Points, in no order, along strands that fork, close into loops and pass close to each other.
In the rows, zero is written as 128.
Two points are linked if the straight distance between their rows is under 102. Some points are linked to none.
Z_6: [179 168  93 138 188 151 100 119 152 126  85 122 150 147  85  76  98 156
 112 125 124 115 118]
Z_550: [184 140  88 136 154 130 168 177  96 183 165 181 130  81 167 107 122 135
 114 107 137 163 204]
Z_907: [125 124 172 128  88 157 130 161 127 148 163 201 133  95 127 146 106 145
  92 113 123 158 134]
Z_542: [189 189 122 129 200 147  86 108 137 134  89 149 131 112 102  94  89 181
  88 103 154 121 114]
Z_791: [171 125  98 145 149 106 144 138 131 169 153  86 166 121 161 164 102 113
 141 142 176 139 142]
Z_967: [103 104  76  94 111 111 165 129 112 133 150 139 110 153 133 135 113 100
 166  99 125 121  84]
Z_130: [142 127 122 162 131 102 181 151  76 179 171 155 155 108 177 136 120  80
 128 123 139 153 164]
Z_832: [ 93  94 119 166 124  92 102 109 158 111  93  55 151 163 141 132 143  91
 140 156 120  78 139]
Z_90: [ 97 161 131 109 138 149 109 105  98  92 102 161 121 165 100 105 146 147
 122 132 135 168  99]
Z_895: [ 73  85 124 165 112  81 133 107 180 107 119  56 116 151 143 147 137 102
 156 154  91  63 142]
Z_683: [115 146 127 119 119 136  75  75 167  87 107 111 135 127  93  80 117 162
 108 158 116 129 100]
Z_337: [157 134 121  82 129 139 132 154 108 141 141 205 109  78 153 108 124 169
 124 115 170 223 151]
Z_478: [131 181 123 158 145 176 107 138 136 121 120 149 148 126 107 112 124 129
  85 140 112 173 121]
Z_464: [ 78  60 157  86  95 151 163 143  96  93 127 187 128 142 129 145 171 130
 135 127  97 181 120]
Z_929: [146 133 168 158 109 138 147 165 118 158 148 187 144  84 175 157 109 124
  95 129 134 159 161]
Z_332: [142 119 135 144 103 118 167 140 103 134 155 144 144 109 151 122 131  72
 133 107 138 137 141]
Z_774: [ 79  92 118 110  99 130 169 145 106 130 137 165 127 167 136 149 132  92
 159 107 100 124 103]
Z_238: [126 149 114 127 158 118 136 142 126 143 104 106 145 128 149 105 107  94
 134 132 155 135 123]
Z_402: [153 116 144 110  93 126 135 138 124 118 171 147 124  72 139 132  98 138
 137  91 158 142  99]
Z_47: [153 149 132  90 129 155  78  85 141  96 107 134 152 111  91  91 115 151
 101 152 137 148 104]
Z_386: [156 114  69 127 145  99 136 119 127 157 160  80 158 136 136 144 125  98
 160 125 146 111 131]
Z_203: [ 85 144 123 133 106 115 109 122 161 119 113  99 111 163 100 105 117 113
 144 145 123  77 111]
Z_702: [113 115 193 134 100 130 123 133 166 110 131 111 135 113 114 126 108 120
 114 131  88  88 116]
Z_66: [181 148 132  97 129 138  89 106 115 120 130 184 140  66 122 109 106 164
 112 102 165 106 112]
Z_231: [ 97  69 127 111  77 114 171 143 154 143 145  92 122 141 135 174 117 109
 143 144  85  92  96]
Z_753: [ 98  92 135  66 103 147 155 135  92 110 130 186 120 136 131 105 150 109
 123 123 120 183 134]
Z_728: [ 85  93 160 179 115  93 129 114 215 101 118  75 106 133 125 147 119 124
 164 146  98  73 115]
Z_680: [128  81 190 172  71 116 179 127 143 132 154  85 120  88 145 170 109 119
 132 113  95  73 110]
Z_869: [163 122 100 136 136 116 101 144 183 159 140  78 147 148 106 110  98 139
 144 124 159 110 115]
Z_369: [154 151 122 140 121 128 108 145 150 154 145 107 121 135  99 107  94 128
 119  99 164  86 111]
Z_964: [202 178 136 126 156 147 102 135 104 135 120 176 131  64 147 127 100 156
  88  90 178 120 158]
Z_169: [170 164 122 173 182 104 111 151 105 196 152 103 155 136 155 142 160 121
 119 156 175 158 175]
Z_426: [161 172 121 146 168 140 120 146 119 139  79 108 145 111 132  82 101 118
 106 128 153 159 141]
Z_685: [139 149 145 181 127 139 101 126 168 132 123 100 173 126 114 106 114 114
  93 142 114 114 119]
Z_644: [ 95  75 169 109  97 115 172 125 168 110 117 114  77 132 110 179 148 136
 175 148  30  64 119]
Z_141: [132  99 206 167 100 118 153 138 149 129 140 109 145 104 128 164 118 114
 133 143  75  71 127]
Z_946: [ 60  86 155 101  94 102 129 100 178 102 126 125  83 138 102 160 138 146
 149 166  45  64 123]
Z_102: [135 131 137  70 110 141 101 117 132  93 132 150 126 115 101 110 118 122
 112 132 138 142 115]
Z_290: [190 176 100 175 212 131 113 125 114 186 106  71 162 150 107 107 142 144
  97 157 161 118 171]
Z_913: [145 147 105  67 171 137 119 121 113 130 121 133 107 153  88  91 130 145
 146 115 156 135 113]
Z_164: [150 107 152 170 121 100 123 132 143 157 162  87 173 107 155 157 101 100
 119 127 152 116 122]
Z_379: [126 128  87  51 141 114 137 133 124 131 134 133 111 164 110 119 118 121
 151 117 147 122  96]
Z_903: [125 104 103  66 104 129 178 123  80 143 149 182 115 109 138 129 124 159
 156 120 172 196 116]
Z_99: [161 176  96 185 182 134 105 129 109 156  99  75 160 168 108  93 153 104
  89 131 128 131 139]
Z_378: [ 75 158 118 112 138 142  80  77 135  87  84 110 109 166  99  96 153 152
 120 148 126 144  88]
Z_41: [178 173 108 148 154 158  88 117 125 139 120  98 162 151 110 124 108 145
 125 163 170 132 151]
Z_947: [117  84  64 128 114  99 130 128 116 132 142  68 156 176 162 170 139  86
 163 133 123  92 125]
Z_285: [115 160 156 165 128 156 127 132 123  91 116 155 144 134 123 121 128  99
 116 129 109 145 122]
Z_27: [104 118 126 149 148 118 122 129 142 116 100  82 163 145 144 130 131  84
 145 149 150 119 126]
Z_281: [125  97 168 122  89 143 167 159 140 161 154 168 139 107 134 179 101 133
 101 117  91 127 120]
Z_855: [117 116 117  61 108 142 112 136 113 122 123 170 133 123 108 110 143 127
 104 132 137 185 123]
Z_427: [113  88 158  93  76 107 168 100 126 112 163 160  98  92 133 132 120 143
 144  96  99 114  76]
Z_411: [ 86  99 163 152  91 114 152 135 120 105 108  93 124 153 151 151 147  81
 150 140  96 107 126]
Z_938: [ 62 119 118 169 120 132  98  86 167  53  74  75  90 155 126 130 175 113
 133 162  70  84 150]
Z_697: [159 169  71 132 200 144 106 112 125  96  64  87 147 150 101  88 121 132
 124 142 125 141 127]
Z_380: [116 102 147 174 125  97 103 103 210 109 131  96 155 132 129 130 103 127
 147 156 118  80 102]
Z_786: [124 128  95 151 140 145 127 160 120 143 158 119 148 183 127 152 147  96
 143 131 141 160 137]
Z_867: [103  70 169 101  94 127 192 141 138 118 129 144  99 109 118 172 129 133
 149 121  37 105  96]
Z_344: [ 49  90 176  91 107 115 161 119 136  92 104 151  77 145 111 136 172 140
 166 117  62 104  97]
Z_748: [104 116  89 126 137 163  85 137 125  89 130 121 134 190 127 160 146 112
 151 124 124 139 124]
Z_147: [131  97 155 183 118  75 121 122 175 154 142  84 168 118 139 141 103 120
 124 140 138  80 102]
Z_619: [160 140 122 145 128 121 152 157  98 178 158 171 155  82 183 137 114 112
 105 123 144 163 183]
Z_572: [ 44  85 134 138 113 116  96  94 179  49  75  96  56 143 130 164 168 135
 154 159  64  94 162]
Z_396: [ 34  77 160  87  95 128 123 106 135  70  95 129  53 166 115 160 185 158
 178 137  67  89 126]
Z_638: [ 85 104 174 119  93 131 124 117 145  88 126 115  97 132 111 129 142 134
 147 131 132 148  84]
Z_73: [163 195 138 157 142 153 114 170 120 168 121 158 120  79 156 103 105 138
  70 117 170 181 168]
Z_374: [128 104 134 107  90 108 149 107 142 118 154 108 127 102 132 128  96 117
 151 123 129 111  87]
Z_917: [204 175 128 166 216 106 107 145 109 208 132  80 164 126 138 132 153 163
  89 166 174 131 194]
Z_609: [ 97  74 210  82  82 108 164 106 112 124 146 181 101 106 123 129 142 156
 134  95  75 129  73]
Z_65: [141 142 124 179 144 113  90 106 162 136 139  71 162 151 107  89 133 118
 114 145 132  95 151]
Z_799: [169 166 151 183 135 146  95 146 134 158 145 110 155 110 116 126 122 125
  80 121 156 130 147]
Z_455: [119 114 174  70  98 119 122 102 109 142 158 198 119 109 126 127 135 178
 122 100 150 153  80]
Z_639: [103 148  85  92 132 169  81  95 120  82  91 100 127 169 106 113 145 138
 134 170 144 128 116]
Z_569: [180 200 128 196 162 148 105 149 113 173 130 101 141 101 137 111 129 139
  65 138 163 164 166]
Z_605: [144  95  86 115 101 120 195 145  79 156 166 193 113  89 150 115  99 136
 151 111 164 180 150]
Z_525: [203 193  95 116 210 128 164 161 112 172 123 149 100  97 171 132 125 167
 128 134 161 151 185]
Z_394: [ 79  81 188  59  97 105 169  95 106 142 155 192 126 127 120 125 153 177
 133 100 110 156  77]
Z_745: [133 189  81 143 170 178  93 110 125  99  96 114 142 156  94 101 131 133
  98 132 105 180 115]
Z_209: [129 141 121 202 163 107  91 110 119 140 111  64 169 169 124 104 167 103
  81 150 107 124 143]
Z_889: [ 57  93 136  84  99 117 148 126 102 106 136 172 100 167 128 136 150 117
 147 113  80 109 102]
Z_893: [182 164  93 105 157 123 141 144 126 171 148 123 123 136 112 114  83 125
 138 105 165  94 133]
Z_923: [168 176 114  77 164 135 112 143 125 146 126 144 109 118  94 104  97 166
 131 112 184 119 118]
Z_888: [200 151 125 129 135 140 121 152  85 136 137 212 102  37 161 136 100 180
 121  78 190 140 173]
Z_165: [128  96 141 147  80 119 187 138 106 129 179 154 131  84 146 151 103 109
 145 106 136 153 116]
Z_622: [157 146 130 180 159  92 132 171 122 210 176 116 154 116 152 138 142 108
 107 121 163 157 158]
Z_244: [157 157 109 116 140 150 140 134 100 141 152 176 133 106 140 119 103 123
 130 130 165 141 125]
Z_354: [ 97 139  94 188 121 147  82  94 167  90  94  70 152 180  95 123 146 130
 119 160  98 107 137]
Z_846: [ 72 138 128 112 110 141 123 122 107  82 112 154 113 167 105 114 164 110
 145 128  99 122 111]
Z_370: [ 53  81 113  93  89 114 108  95 138  63 101 114  51 157 142 170 180 125
 161 137  82  77 143]
Z_122: [180 147 135  96 121 136 120 134  88 128 139 216 104  58 149 101 106 175
 116  89 182 173 150]
Z_382: [ 67  82 117 158  92  99 117 110 155  82 117  54  87 146 152 174 164  96
 179 135  88  79 149]
Z_994: [ 85 115 100 134 110 135  90 113 118  69 112 110 123 178 148 168 182  95
 161 128 111  96 127]
Z_678: [125  65 175 121  80 135 201 159 124 139 149 154 120 104 129 183  94 144
 128 109  65 119  89]
Z_806: [149 157  94 136 169 156 126 153  83 160 109  80 152 162 110  99 161  91
  95 142 150 152 173]
Z_418: [210 174  93 120 183 141 153 148 105 148 124 165 110  88 155 100 126 139
 124 119 152 174 197]
Z_217: [133 135 115 163 154 126 137 170  95 161 145  99 151 171 138 130 178  79
 127 121 143 151 167]
Z_724: [ 66  95  80  99 107 126 136 103 120  86 111 114 112 180 164 179 154  99
 180 108 115 101 103]
Z_853: [147 144 174  83 120 131  93  86 121 122 135 182 144  92 111 117 113 182
 100 108 171 137  95]
Z_219: [201 195 117 147 200 151 117 147 124 155  85 113 115 101 121  95 101 165
  94 106 165 148 146]
Z_292: [147 133  89  71 142 150 161 140  85 133 134 173 105 110 137 109 136 158
 148 136 174 202 158]
Z_824: [ 68 117 156 117  99 123 115 114 169 104 112 119 105 152  91 119 124 128
 134 147  77  73 110]

A fork is a point with three links, a tip a point with one. Leave the first point through the second and follow the links. Name the first fork or tip that comes.
Z_609 / Z_427 => Z_619
Z_889 / Z_774 => Z_869
Z_895 / Z_832 => Z_285
Z_869 / Z_369 => Z_889
Z_697 / Z_6 => Z_895
Z_66 / Z_964 => Z_605
Z_929 / Z_907 => Z_824
